Points on a hilly landscape, in no order, each with its height.
A climber steps from a point to the highest of its 2 nearest points, and stops where none of them is higher. Distance is the straight distance between rows; heights are no part of it.
duval (h 26.0): [-13  14  -8 -21 -16  19 -36 -31  12  24  12 -21 -39  -1  14  25 -38  16
   3  28  -5  33 -28  -4 -41 -23 -41  -2  -1  20]
Moz (h 58.3): [-19  -1  16  21  21  -3  52 -36   4 -25  15  13 -16  27  18 -13  26  -9
  -4 -30   1   5  46  -4  17  21  31 -18 -29 -14]
fasud (h 14.9): [ -2  23 -19  37   1  20   3  32 -38  15 -36  14 -11  39   5  35  10  -6
  18 -21  23   6 -17  10  -5 -57  -6  22  73  16]
naz (h 20.0): [  5  -6  17  35  -1   9  31  16 -23  29 -12 -10   7  56   9  23  32 -11
  -9  -4  30  -1 -21 -12 -14 -28   5  12  22   6]
guro (h 31.1): [  9 -35 -29  -2 -19  23 -45  13   9  23   9 -24 -41 -39  37  40 -58  19
  -4  31  14  14 -16  -1 -32 -16 -65   5  34  -9]
zupe (h 66.2): [-14   2   4   8  22 -15  45  13 -10  19 -11   9 -46  22  39 -15  21   4
   0 -32  -4 -34  54   8  44   3  41 -19 -39   6]
riniv (h 58.1): [ 25  22  14  25  -2 -18  26   2  -6  -9  15   4  13 -15 -41 -22  -7   1
   0  -6 -17   0 -15  17   4  28  21 -35   1 -16]
rebim (h 22.8): [  3   1 -38 -38 -21   2 -43 -29  30   4   3  -9 -19 -20  16 -27 -27  25
   9  -2 -19  39  14  -3  -7   7 -19  11  -3  11]
neto (h 61.9): [ -8   7 -10  17  19 -26  23   8 -18  -3 -25  24 -49  18  45 -30  16 -19
  22 -41 -15 -31  74  10  31 -18  38   4 -56  18]
ruv (h 70.6): [-22 -28   0 -19  17  17   6  26  32  -3  13 -27 -20 -50  15  19   6   8
 -28   7  15  -2  15  -3  42  44 -23   0   7 -39]
Rav (h 35.4): [  5   1 -42  19 -20  -9  11  19   0 -20 -11  -9   1   0  23  -5  -2 -13
   5  -8  17  12  -1  18  13  -3 -17  31  48 -22]
Zokun (h 47.6): [ 32  26 -10  -4  -9  43 -12  23   5  34   2   1  14 -18 -45  30 -36  13
  12  49  -3 -15 -68 -18 -36 -13 -27 -24  -3  29]
bet (h 51.1): [ 25  24 -16  23 -17 -17  18   3 -17   5 -10  24  26  22 -34 -20   4 -16
  -1 -25 -12  -6 -26  -1 -14 -20  25  -6  -8   1]
bov (h 35.5): [-25  26 -19   3   1   7 -68  12 -21 -22 -26  -4   5  -6  64 -16 -13 -24
  12  -3  16 -10  65   2  29 -23 -10  86  20   0]
mefo (h 29.5): [ 36 -28  35  23 -18 -24  29  15  -9   2   5 -11  29  47   2 -23  16 -35
   6 -16  -9  -9  -3 -35   0  -6  30  17 -25  28]
Dif (h 57.0): [ 56 -21 -25  18 -29   2 -31  65 -16  24   1  -4  33 -34 -20  -3 -33  -7
  17  27   4 -35 -53  -9 -14  -4 -34  13   9   1]
pel (h 44.9): [ 26   7  71  -3  55  20  -6  -3   3 -17  17  -3  43 -20 -67   8  -5 -11
  10  52  -7 -35 -38   3 -12  53   1  -8   7   1]
Sudo (h 54.0): [-13  -2  20 -21 -20   3 -36  12 -14  44  10  11   2  -7 -25   0 -15   6
 -20  11  -5 -25 -43 -18 -29 -18 -18  -9 -64  14]
Kune (h 38.2): [-13 -10 -37 -13 -13  -8 -44  29   4 -18 -23 -14   1 -17  56 -27 -11  -8
   4 -17  14  -5  49   4  30 -14 -13  69  31  -6]
lizel (h 36.9): [  7 -11 -43 -14  -4  19   8  16  18  -1   6 -12   6 -54  -2  32 -17  19
  -6  28  11   6 -18  12   5  32 -33  -7  45 -25]
gido (h 47.5): [  8  -5  29   4  -5   7   0  36   6  27   8 -18   0 -16 -27   5   3  -3
 -25   9   5 -14 -37 -21   8   9 -17  -4 -37  -9]
putiz (h 43.7): [ 35  -5  42  17  33  28   4   4   3  -7  21 -18  69  -3 -58  12  13 -15
  15  27   2 -15 -37 -22  -4  46   3 -16  17  -7]
Loto (h 49.4): [ 13  34   4 -28  -6  19  -1  -9  -1  24   4   7  15  -7 -52  18 -23   6
  -2  44 -10 -15 -60   2 -41 -15  -1 -28 -18  31]
nurok (h 18.2): [-20   0   4 -19  20  46 -11   6  32   5  -5  -9  -3 -16  -2  68   1  23
 -17  25  27  32 -24 -14  -2  13 -36   1  59 -13]
Lif (h 63.0): [-27 -21  -2  -4  21 -15  27 -49  22 -42   5  22 -21  27  29  -4  47  -8
   3 -42  -5  26  64 -15   9   0  30 -14 -36  -5]
Fuli (h 45.6): [  3  14  22 -12  14  21   6  20  19  11   5 -12 -14 -43 -31  26 -12   6
 -29  35   1 -12 -35   3   1  29 -27 -11 -20 -15]
Vuped (h 54.8): [  7   1   1  34  -2 -17  50  -2  -1 -25   1   4 -17  23  19 -27  18 -20
   1 -26   0   5  31   4  18  13  18  11 -20 -13]
lapor (h 65.9): [  6  17 -21   8  19  -4  45  10   9 -11  -5   8  -2  10  23   1   5  34
 -18 -38   4  -8  44   5  58  17  21   4  24 -12]
sanid (h 43.8): [ -6  29 -45  19 -14 -24 -34 -28 -28  -9 -31  39  -1  39  10 -10   7 -17
  12 -25  -5   9   4  11 -25 -52  -9  30   5   3]
betab (h 73.5): [-28  22  11 -49   7  15  -4 -41  25   0   4  -5 -27  -7 -10  23 -13   5
 -15  40  -5  16 -27   8 -26   4 -15  -2  -5  15]
Foru (h 40.0): [  7  33 -43  21   1 -15 -28 -13 -13 -29 -40  22  -4  40  26   6   3 -20
  16 -31  12  21  27   4  -6 -63  -6  44  53   8]
mit (h 47.8): [-11  24  -2  24  18  29  42 -22   5  -9   6  12  32  22 -19  23  21   0
  -5  -3  19   7 -16   1   4  18   8 -11  33 -20]
Zevud (h 57.8): [ 15  -1  57  43  16 -11  33  -7  -7 -19  30  -3  23 -10 -32 -28   1 -11
   8  -3 -13  -5   8   3   7  43  29 -35 -11 -21]
Dozo (h 6.3): [ 19 -42  41  15   1   4  11  58  -5  42  -2 -30  -4  29  22   2  23 -23
 -16   5  17 -34  -8 -51  15 -11  -4  26 -45  20]
Zulok (h 23.4): [-38   0 -23 -14  -4 -13   7 -19  -2   7 -18   4 -11  38  24   5  36   3
 -21 -32   5  10  22  -1  12 -29   4  14 -10  -4]
keker (h 10.2): [-14  12 -20   3  -5   4  35  -3 -23  17 -14  20  43  38 -27  21  30   0
 -20  -7   9  -7 -21   7 -22 -35  24 -21   6  -3]
Rimid (h 35.2): [ 15  14 -25  36   8   7  55  -9   4 -28 -13  13   6  49  40   8  14  -8
   0 -18  28   7  27  -5  14  -1   5  26  38  -5]
tatib (h 60.7): [ 45 -17 -17  20 -40  14 -45  40 -15  29  21   0  10 -33  -3  -8 -63   5
  18  38   3 -33 -47  -8 -36  -4 -48  12 -22   9]
rogun (h 16.9): [ -8   2 -21   7  -2  30 -17  27   6  29 -14  -3 -18 -11   0  51 -12  20
  -9   6  23  26 -35  -8  -4 -13 -45   7  52 -11]
sufed (h 30.9): [ -8  26 -48 -44   1 -22 -24 -67   6  -8 -12  39   5   0 -17  -3   0  21
  -7 -10 -34  19  21  19 -24 -28   8 -28 -18  11]
Mubi (h 47.7): [  9  31 -32  27 -21  -8  -5  10 -22   6 -21  21   8  23  -5 -19  -3 -17
   7 -21   1  -4 -21   8  -7 -28  -4  29   6   0]
kuf (h 45.4): [  9 -23 -47 -21 -24   6 -41  12  19   3  -8 -16  -6 -19  32   3 -23  24
   5   0  19  30  -2   3  -7 -10 -31  23  67  -3]
Dor (h 51.2): [-28  -8 -13 -64  -6  -7 -55 -60  34   0 -16   4 -13   1   7 -11  21  20
  -2  -4 -19  40  25  -7 -25 -27  -2  -9 -23  26]
tetef (h 53.9): [ 56 -29  -1  23 -30   5 -59  59 -14  24   3  -8  26  -4 -21  12 -39  -9
  30  22   7 -15 -67 -29 -19 -30 -37   8  26  29]
nafu (h 14.2): [  5  10  24  36  22 -12  52  15 -12   5   9  -5 -18   5   6 -15  10  16
  -9 -17  -4 -19  34   6  43  26  33 -25 -10 -17]
zase (h 51.5): [ -2  26   0  -7 -22  -7   7 -42  13 -18  11   2 -14  -9 -21 -13 -10  -7
   8  10 -17  34 -26  15 -30  14  -8 -20 -16   5]
mel (h 16.7): [ 66 -15  14  29   1 -18  38  53 -17  12  -5 -22  30  18   3 -26   0 -21
   3   0  -7 -37  14 -20  31  10  28  27  -5  19]
zat (h 63.5): [ 48 -58  27  16 -17 -21   0  53   1  -1  29 -41  36 -32 -17  -5   8 -16
   0  19   0 -23 -27 -21   8  38 -15   0 -17 -10]
Donip (h 45.3): [ -9  10  12 -24  14  16   6 -63  36 -50  22   1   3 -22  -7  -8 -25  -7
  17  29  -7  29   2  20 -12  49  -6  -9  32 -10]
Difon (h 34.7): [-33   6 -54 -37 -11 -16 -46 -50 -31  13 -17  44  15  13  -1  -6   5  18
  -4  -5 -26   3  16  27 -26 -37 -10 -10 -37  -6]
danub (h 62.1): [  0 -24  35   6 -19 -13  -8  46   3  10  21 -20 -26 -48 -11 -26 -11  -9
   5  -4 -12 -15 -19   1  16  23 -12 -15 -63  -7]
sonap (h 55.6): [-20   2   6  10  11  31 -11 -26   0  -3   1  -5 -14  29  -1  46  14   9
   8  -9  29  49 -31   4 -12 -16 -12 -17  81  -4]
simu (h 59.9): [-34  20  19 -31  25 -16  21 -66   1 -43   8  35   9   7 -32   8  12 -10
 -19   3 -14   8  15  30 -22   4  33 -33  -8 -10]
poza (h 39.8): [  8 -12 -18  -7   3   6   1 -27  47 -50  10   1  27  10  20 -10  14  17
  -3 -30  20  37  32 -11  13  20  10   4  52 -21]
vobu (h 15.9): [  0  14 -23  30  -7  29  -7  40 -21  33 -25   9  -7  12 -13  37   0   8
   9  -3  22   9 -47  -2  -9 -34 -27   8  55   2]
gurim (h 60.8): [-11  13 -17 -19   3  40 -22 -29  20   0  -7  -2 -17  10  -7  46 -11  24
  17  17  14  52 -33  -2 -19 -15 -14 -26  79  15]
ludi (h 35.9): [  2 -23  29  -5 -14 -30  25 -10 -18   3  10   7  38  35 -30 -13  26 -21
 -12 -14 -16  -6  -2 -11 -23 -17  43 -28 -46  11]
gizo (h 67.7): [ 31  -2   2  27 -31  30 -66  13 -23  41  32  18  -3   1   5   6 -64  21
  17  36   5 -24 -52 -22 -50 -19 -38  17 -36  28]
Talet (h 71.4): [ 39   1  -9  25 -23 -18 -15  59 -33  12  -4   0  28 -26 -10 -40 -29 -18
   9  -3  -5 -42 -15   8  12   0  -3  40  -8  -4]
Fik (h 53.5): [ 34   3  11  41  -6 -25  54  21 -16 -28 -13   9 -17  20  27 -44   4 -43
  13 -18  -2 -18  48   1   6  -4  31  22 -34  14]
kug (h 22.7): [ -9  17   7 -77  21  30 -23 -34  60 -14  -9   1   4  -8 -11   8  -3  39
 -21  24   6  23   5  -3 -11  10  14   2  32  28]
Ruvu (h 23.2): [ -1 -13 -29 -18 -30   8 -54 -19  12  14  13 -26 -40 -13  37  -2 -42  16
  16  15  -5  44  -5  -2 -28  -9 -45  16  12   8]
doli (h 8.4): [-18 -11  24   9  -4 -11  -2  41 -16  33   2  -3 -27   0   3 -28  12 -15
   2 -32 -11 -35   4  -5  25  -5  16   7 -71   7]
Bizu (h 7.7): [-10  39 -53 -18  -8  32 -12  -9   2  27 -16  22   0  -4 -15  28 -19  28
   3   4  -2  16 -35   1  -9 -17 -20  -6  34  11]
guzu (h 54.2): [ -8 -11 -17 -15 -28 -13 -10   3   8  -2  13 -14 -35 -48  12 -29 -28   3
   8  -1 -20  14   2  20   8  28 -22   0 -25 -11]
tipo (h 35.1): [-21   3  59  20  30 -20  41 -15 -20  -5  14  12  -5  15 -19  -8  20   3
  -9  -7 -14 -20  37   3   7   9  61 -57 -31 -11]
butal (h 23.5): [-31 -15   5   2   5 -28   8  11 -32  20 -10  16 -23  14  11 -26  27 -14
  15 -39 -25 -32  38  16   8 -25  41 -26 -82   5]
Safaf (h 28.1): [ 17  34 -32 -37   6 -17 -18 -50  33 -25  -5  23  -6 -16 -17 -20 -13  33
  -3 -19 -31  33  31   7   0   0  18 -25   5  11]
Luba (h 66.4): [-16  27  -9 -16  -1  24  -2 -37  18  -6   0  -1  -8   3 -15  25  -6   4
   2  29   7  36 -39   4 -22   1 -15 -18  37   3]
duk (h 42.6): [ -9  -5 -11  -3  -5  10   8 -38  30 -41  18  -7  13 -12   9  -5  -2  -2
   5   1   9  38   3   6   2  39 -10  -8  44 -30]
tusiv (h 40.4): [ -5  33  16 -20  39  18  18 -20  16 -23   9   8   6 -38 -31  20 -23  23
  -5  29  -7  -2  -3  30  19  50   3 -15  44 -16]
sila (h 25.6): [ 30 -41  19  37 -42 -23   3  36 -11 -12  13 -30  18  -1   2 -21   6 -38
  20  12  15   8 -38  -2 -18   6 -18  16  15  -5]
Gev (h 21.4): [-17   9 -14  18  -3   1  22   8 -10  17 -21  -5 -11  40  25  13  23  -2
 -16 -19  19   1  -2  -4  10 -26  -6  32  11  -3]
dape (h 7.3): [-10 -39  34   1  -7  -3  21  39 -11  40   0 -15 -18  30  24 -16  31 -28
  -1 -13   6 -38   6 -29  14 -14  23   5 -72  24]
Sovo (h 77.9): [ 21  20 -13   3 -30  17 -46  -8 -29  40  22  24   9  -1 -14 -17 -49  22
  16  20 -12 -24 -48  -6 -41 -12 -16   7 -49  25]
Ruged (h 64.2): [ 31 -17 -24  20 -25 -12  14  42 -13   3   5 -18  18 -39  -9 -11  -6 -11
   5  17   9 -20 -32  17  -2  20 -21   5  18 -22]
vez (h 37.5): [ 13  24 -45  26  -8 -17  12  -4   4 -38 -23  14   0  31  28  -7   6 -23
   7 -28  13  19  23   4   8 -27  -2  38  37  -5]
Vik (h 17.9): [ 59 -20   6  27  -2  -3  18  48 -11  17  -4 -21  49  33 -15   3  12 -23
   7   4   0 -19 -22 -37  16   0  15  24  17  19]
kek (h 53.6): [ 13  19  42 -31   5 -10   5 -17  -1   3  11   8  25  -6 -61   0  -8  -6
  -8  33 -21 -17 -46   6 -29   4  26 -35 -22  28]
muko (h 39.1): [ -9  11 -64 -14  -8 -21 -62 -59 -19  -2 -28  57  13  28   8  -3  10  13
   8 -17 -17  16  21  11 -28 -52 -14  17   0   3]
Vuze (h 9.0): [-29  28 -33 -15  -8  13   6 -15 -11  22 -20  22  15  21 -24  34  13  13
 -15  -4   8  12 -32   9 -18 -32  -3 -15  22   2]
vorod (h 61.6): [ 36 -14   9  18 -11 -19  19  23 -10  -6  25 -19  20 -51 -30 -17  -8  -1
   5  24  -9 -13 -23  25  -1  44  -1 -31   8 -24]
zof (h 25.5): [-42  -1 -15 -15  11 -19  -9  -2  -5  15 -11  12 -39   4  20 -16  24   2
   4 -49 -21 -15  43   6  34 -14  26  -9 -51  -3]
los (h 54.5): [ 11   1 -25 -30  -5  28 -51 -13  33   8 -12  -9  -8  10  12  14 -10  44
  11  -5  19  56  -7  -9 -20 -28 -13  -6  74  24]
dalat (h 29.7): [-36  -8  -8 -39  35  -6  40 -45   7 -29   2  23  16  35  17  24  37  22
 -29 -23   5  -5  70   9  14 -11  44 -37 -14 -15]
Pepam (h 50.2): [  3 -19  31 -15  -5  -7 -23  37 -11  45   7  -2  18  -4 -33  -1   0   1
 -26  -8  -9 -37 -31 -32   7 -14   4  -6 -58  13]
nameg (h 33.2): [-33  44  -3  23   7   8 -52  -7 -45  -9 -29  12   0  20  55 -11   0 -35
  11   1  13 -23  55   2  12 -36   2  77 -11   9]
Mesut (h 45.5): [ 12  14  10  25  15  35  25   5   2  -1   8  -6  41  -7 -41  18  15  -6
   5  24  15  -1 -44   0  -3  35  -8 -16  24 -19]
sezu (h 57.4): [-14 -17 -19   5   1 -31   5 -25  20 -39 -18  15 -32  19  36 -20  39 -21
  15 -48 -14  31  62 -14  12 -19  10  23 -35   6]
didir (h 33.5): [ 20   6  -9  62   9  30  57   8 -14 -10 -14   6  18  55  25  17  21 -12
  19   1  41   1   1  -5   2  -5   1  17  62  -4]
Rur (h 55.2): [-11  24   5  -2  -7 -12  20 -54   5 -31   8  28   8  14 -32  -2  13 -17
  -7  -4 -11  26 -15  11 -35   0  17 -29 -14  -5]
kib (h 25.2): [  3  19 -22 -55  -1  15 -18 -31  47  -7   2 -11  -8 -20  -2  -5 -22  31
  -7   9  -9  33   7   0  -2  11  -4  -4  20  15]
megip (h 36.5): [  7  -6 -20  -5   6  -3   3 -25  40 -43  -9   7  13  43  36  -1  33  15
  -9 -44  22  36  43 -22  13 -15  14  19  36  -2]
Zibiv (h 52.3): [-16   0 -14   4 -18 -26  -3 -33  10 -27  -8  12 -29   5   9 -25  18 -15
  10 -34 -20  41  17   1  -3  -4  -3   7 -30  -3]
fubuz (h 10.0): [  0   8  -4  13   8 -15   9  44 -11  15   5 -12 -23 -47  -8 -12 -19  27
 -15  -8 -12 -20   9  20  46  26  -2 -13  -1 -29]
lib (h 31.0): [-11  37  -8  16   1   3   7  12 -25  -4 -39  -5 -15  29  59 -15  -3 -36
   2  -6  18 -25  57   1  15 -38  -2  61  -8  20]
mon (h 20.1): [-25   3  22 -59  32  46 -19 -17  55 -13  -7  -1   7 -13  -3  43   2  32
 -25  29  26  26  -7 -16  -1  21 -12  15  53   8]
gol (h 27.2): [ 41 -23  25  39 -34 -26   7  34 -11  -9   0 -25  27  30   2 -26   3 -47
  21  -4   5   2 -23 -21  -8 -15   7  31   5  19]
nuvug (h 59.5): [-19  -6  53 -46 -11  -8 -14  -2   4  15  15  -1  -1 -16 -40   2  -4  -6
 -17  32 -12 -19 -43  -4 -33 -10   0 -25 -68  31]
Bef (h 57.5): [ 11   9  14  38   2 -33  21  27 -31 -11 -21  17 -29  10  21 -50   1 -32
  24 -38 -21 -31  56   5  17 -18  39  15 -58  20]
tobef (h 71.1): [-55   1  52 -40  17  -8  -6 -27  19 -20   6   2 -55 -32 -14  -4   3 -14
  12   8 -26  10   2  21   3  27  21 -30 -54  12]
tabes (h 30.8): [-23  22 -37 -24 -16  -1 -43 -37 -17  25  -4  27 -14   3   4 -10 -13  19
   0  -6 -20   7  -9   7 -18 -14 -19   9 -33   7]
mor (h 32.2): [ 19 -11  -4  59  10  24  59  -3  -5 -15  11  -5  33  27  24  -4  15 -15
  14   0  32  -8  10   1   6  31  -7  11  37 -28]
nomus (h 33.3): [  6 -31 -26 -38 -10  30 -35   6  41  12   9 -34 -18 -42  27  34 -42  30
 -11  38  15  28  -2 -12 -25   0 -41   0  44  -2]
Samem (h 65.4): [-44   2  59 -47  11 -17  -1  -9  -4   1   6   7 -28 -22 -37  -4   4  -9
 -10  22 -23 -19 -14  25 -13   2  26 -39 -64  16]
Tura (h 50.7): [  4 -30 -35 -32 -26  -9  -2  -8  18  -1  31 -28 -24 -70  22  -3 -42  12
   3  36 -13   1   1  18 -14  26 -28  -7  -2  -8]
kega (h 38.1): [-13  -3  97  14  38 -25   9   1 -16  -1  18  -4  10  -3 -41  -9  12   2
   0  16 -23 -30  14  -9  14  25  58 -50 -23   3]
kedu (h 28.2): [-38   1 -30 -18   9  -6 -57  -8 -16  16 -15  34 -27   2  32 -27  13   5
   9 -40 -19 -21  43   2  39 -12   9  35 -45  -3]
Kopov (h 29.4): [ -2  13 -16  20 -13 -10  19  35 -15 -19 -22 -20  -9  -2  51 -27  -9 -41
   6  -5  15 -24  47  16  25 -15  -6  60   3  -5]
galut (h 12.5): [ -6   4 -22  20   2   2  53 -21 -20  -2 -19  23  15  72  24  26  34  -3
 -14 -13  27   2  16   0 -18 -36  17  -1  20   1]
nof (h 10.7): [-17  17  11 -15  29  -9  -2  23   9   4   4 -11 -28 -51  -9   8 -20  47
 -21   1 -12  -8  25  12  54  33   7 -28  18 -22]
vori (h 49.3): [ 24 -22 -38 -21  -9  33 -68  12  12  21  -5 -13 -22 -12  30  15 -40  43
  20   2  17  38  -1  -3 -27 -30 -30  10  82  19]
kuli (h 35.3): [  6 -26 -30 -48  -4  22 -18  11  47   0   6 -23   5 -55  14  16 -21  36
 -19  26  13  18   6  -4   5  27 -21   0  47  -8]
zam (h 71.0): [  5  16 -18   7  16  -7  52  12  -2  -1 -23  10 -27  27  49 -12  10   9
 -10 -30   7 -28  59   5  50  -1  22  20  -7   8]
peles (h 13.1): [-18  11  30  21  43  -5  32  -2   5 -16  16  -7 -10 -14   8   2  -1  34
  -8 -11  -1  -9  50   8  57  43  28 -32  22 -34]
dak (h 67.2): [ 27   0 -44  25 -30 -10  -7  54 -33   1 -14   0  26 -36   0 -20 -24 -28
  19  16  11 -37 -24  25  -4  -8 -18  36  32 -11]
Zol (h 41.8): [  2 -38 -44 -19 -28 -17 -51  19   9 -17 -16 -19  -2 -28  53 -20 -11  -1
   7  -6  21  12  25   9  -3 -17 -21  49  66  -4]
Zoz (h 47.9): [-18  -1 -14   6 -33 -30 -37 -45  -6 -10 -17  14 -29  15  14 -18  11 -12
  22 -22 -19  43  -2   4 -33 -29 -27  16 -27  11]
rasom (h 18.9): [ 32 -11  14  42  -4  13   9  48 -15  24  -8 -20  23  29 -15  21  19 -14
   5   7  21  -3 -45 -23  -5 -15  -8  14  32   5]
fepo (h 66.1): [-32  22  36 -42  18  -4  10 -50  10 -22   6  13 -16  -5 -32   3   1  -8
 -11  31 -18   4 -15  26 -19  18  13 -17 -19   9]
retos (h 31.2): [  0 -28   1  46   8  25  33  -3  -5 -15  22 -22  41  -7   7  10  19 -15
  15  14  33  -6  -9   7  -3  40 -27   1  46 -47]
Podu (h 32.7): [-17  -3 -13 -28  20   0  25 -40  25 -27  -4  16  15  41  26  14  41  26
 -27 -39  13  14  49 -14  20  -6  29  -6   8  -5]
nusa (h 66.0): [-36  -6  39  -8  -3  -8  -3  13  10   1  15 -12 -48 -37  -8 -17   7 -12
  14 -17 -19   4  -7   7  17  27   9 -27 -66   0]
dat (h 58.2): [  0 -17   4   5 -39 -11 -18  31  -4  12  13 -14 -20 -35   3 -32 -24 -11
   9   4  -5  -2 -30   7  -8  10 -36  12 -45  -5]
Movob (h 28.8): [  5   2 -13   3  -7  41 -45   0   4  40  10 -12 -44 -14  16  48 -63  26
  -1  30   6  15 -29  -8 -41 -29 -59   0  10   6]
zef (h 58.5): [-50 -11   3 -45 -13  -3 -45 -36  19  11  -6 -12 -42   0  18   4  12   5
  -7  -6  -6  40  -3 -11 -15 -16 -22   0 -27  10]
Niz (h 11.8): [-23  14  12 -12  28 -20  -2   2  20  -9   3  -5 -30 -19   8  -6   1  39
 -11 -31 -13   4  50   3  62  20  36 -30  11 -16]
gura (h 65.0): [-56  -8  16 -57   3  -3 -23 -40  32 -10  -1  -7 -43 -17   5  -1  19  -8
   1  -6 -21  31  13   2   2   8   6 -16 -44  12]
noku (h 48.1): [ -3   7  16 -22  -7   2  13 -42  25 -31  25 -19 -22 -39  -9  -8 -32  -4
  16  37 -21  28  -9  24 -20  43 -11 -14  -6   3]
viteb (h 25.7): [-50 -21 -17 -23  -7 -14  19 -15 -21   8 -14  -1   9  45  18  11  42  -7
 -21  -8   6   5  29  22 -18 -44   8 -20 -37 -17]
misob (h 61.5): [ 21 -21  76  34  38   7  17   0  -7  -8  39 -30  47 -13 -31 -18   6 -12
  13  11  -9 -25   9 -16  13  56  14 -23 -11 -18]
bilu (h 30.7): [-35  24 -20   2   9   5 -51   2 -32  -1 -22  29 -16  10  49 -27   6 -20
  10 -18  -2 -36  54   4  39 -15  10  71 -36   3]
Rud (h 9.2): [ -9   2   5  22   2 -18  -1  48 -19  23   1  -6 -34 -26   7 -33  -9   2
   3 -28 -15 -30  15  11  42  12   7   4 -40 -14]
Rado (h 27.5): [-48 -12  -3 -27  14  -1  43 -34  -9 -13  -2  12  26  41   5  22  40  -1
 -30  -2   9  -1  35  23 -10 -18  26 -32 -21 -21]
liv (h 5.6): [ 30 -58  53  31  -5  -1 -18  66   1  25   8 -46  -1  20  15  22  15 -22
 -16   7  24 -13 -24 -52   5 -13 -30  24 -18   8]
posid (h 38.9): [ 20 -28  32 -24  -1 -25  10   0 -11  18  18  -6  62  28 -44  14  15 -11
 -16  -3 -23 -18 -22 -34   5  -6  40 -24 -23  26]
zusa (h 43.4): [ -3  20  50 -11  31  12  13  -9  11 -11  16  -6  -7 -34 -40   6  -7  -2
 -11  43  -5 -14 -28  16   1  46  -6 -13  -8 -10]
nav (h 61.2): [  2  17 -39 -15   6   8  14  17  23  -3 -13   7  16  -9   8   9   0  42
 -17 -31   7  12  17   2  45  13   4  18  43 -11]
bokep (h 67.6): [-20 -22  23  15  34  24  30  13   9  -6  25 -30   4 -34   5  16  18   3
 -16  14  19 -17  16   5  36  60 -20  -3   5 -48]
Sur (h 41.4): [ 38  -6  42   4   9  -7   6   5   0   6  25 -13  50   2 -54   2  11  -8
  -4   7 -17 -11 -37 -28   8  27  25 -21  -7  10]
sozin (h 49.1): [  8  14  74 -13  37  -2  10 -29  -5 -17  15  15  26  -5 -65  -3  -4 -11
   2  42 -17 -27 -34  13 -20  32  28 -22  -5  13]
kap (h 40.9): [ -6  15  82   7  35 -15   6   8  -4  -7  16  -9 -10 -30 -44  -7  -5   6
  -5  30 -18 -20  -9  11  15  38  26 -39 -13  -8]
nomo (h 15.4): [ 49  -8  34  46  10 -22  51  37 -21   9   2  -5   2  17   4 -34   2  -3
   1 -10 -10 -32  34 -10  31  18  44 -10 -13   6]
vob (h 64.8): [  2 -20  51  33  42  24  25   6  -6  -6  31 -34  37 -31 -16  -2  14  -8
   4  22  13 -34  11   3  12  64 -15 -10  -4 -43]
Rutu (h 51.4): [-21  11 -15   9   5  19  14 -26  10 -10  -4   6   6  39   6  32  25   8
  -5 -18  23  35 -11  -7   3  -8  -2   1  53 -12]
ziz (h 13.9): [ -6  19 -26  26   2   1  19   1 -36   5 -36  22   0  64  22  32  22  -8
   2 -22  26   5   7  10 -20 -67  10  20  47  13]
lirip (h 32.6): [ 20 -41  26   7 -19 -39  33   1 -20  -8  -2  13  24  47   1 -27  25 -33
   5 -26 -21  -9  21 -28 -20 -27  50  -6 -61  32]
fim (h 66.7): [ 51 -36  12  17 -15 -27  -9  73 -13  13  13 -26  27 -32 -16 -23 -13 -12
   1   0  -8 -39 -17 -13  24  15  -5  17 -20  -3]
detot (h 50.8): [ 41  -2  -4  18 -21  32 -50  36 -17  46   1   8  10   0 -32  29 -40  12
  19  27   5 -10 -74 -29 -38 -38 -34 -13  11  31]
tuv (h 48.0): [ 26 -20 -50  -3 -34  -3   1  16  -5  15  20 -15  -6 -63   4   3 -40   7
   9  41  -1 -21 -30  22 -28  14 -38  -7   5 -11]
Kuzu (h 44.8): [-28 -22 -22 -24 -17 -31 -53 -64  13 -11 -24  22 -22  10  17 -14  34   0
  17 -24 -28  49  31  -8 -26 -38 -19   4 -37  16]
Tuzog (h 11.3): [  1   2  -6  18   9   0  59 -26 -17  -6   2  29  37  57 -12  11  33 -13
 -18  -9  14  -6   6  -2 -27 -19  36 -27  -4 -10]
kufal (h 54.9): [ 18  43 -28  13  -6  -3  23 -18   0 -10  -3  25  10  -2 -37  -8  -9   1
   1 -11 -12  10 -25  17  -4   5  13 -28  15  -7]
Vom (h 38.3): [ 10  11 -19 -23  23   9  14  13  15  -8   8  -6   4 -68 -17  28 -27  40
 -13  27  -4  -6   5  27  28  48  -8 -23  48 -21]

For each start below, name the point where the climber stops.
Vuze: kib
Gev: betab
Rud: betab
guro: tobef
kedu: betab
kega: tobef
lib: betab

Call two points neighbours if one is among the 2 nearest of the other. Go from one point of each pair to the other, from neighbour to neighbour, staying as high as possible. Name the lowest point that can't be avoided.
kek, zam: Kuzu
ruv, kek: Zokun
betab, zam: putiz
Sovo, ruv: tuv
Talet, ruv: Zevud
tobef, Sovo: Sudo
zam, Lif: Fik
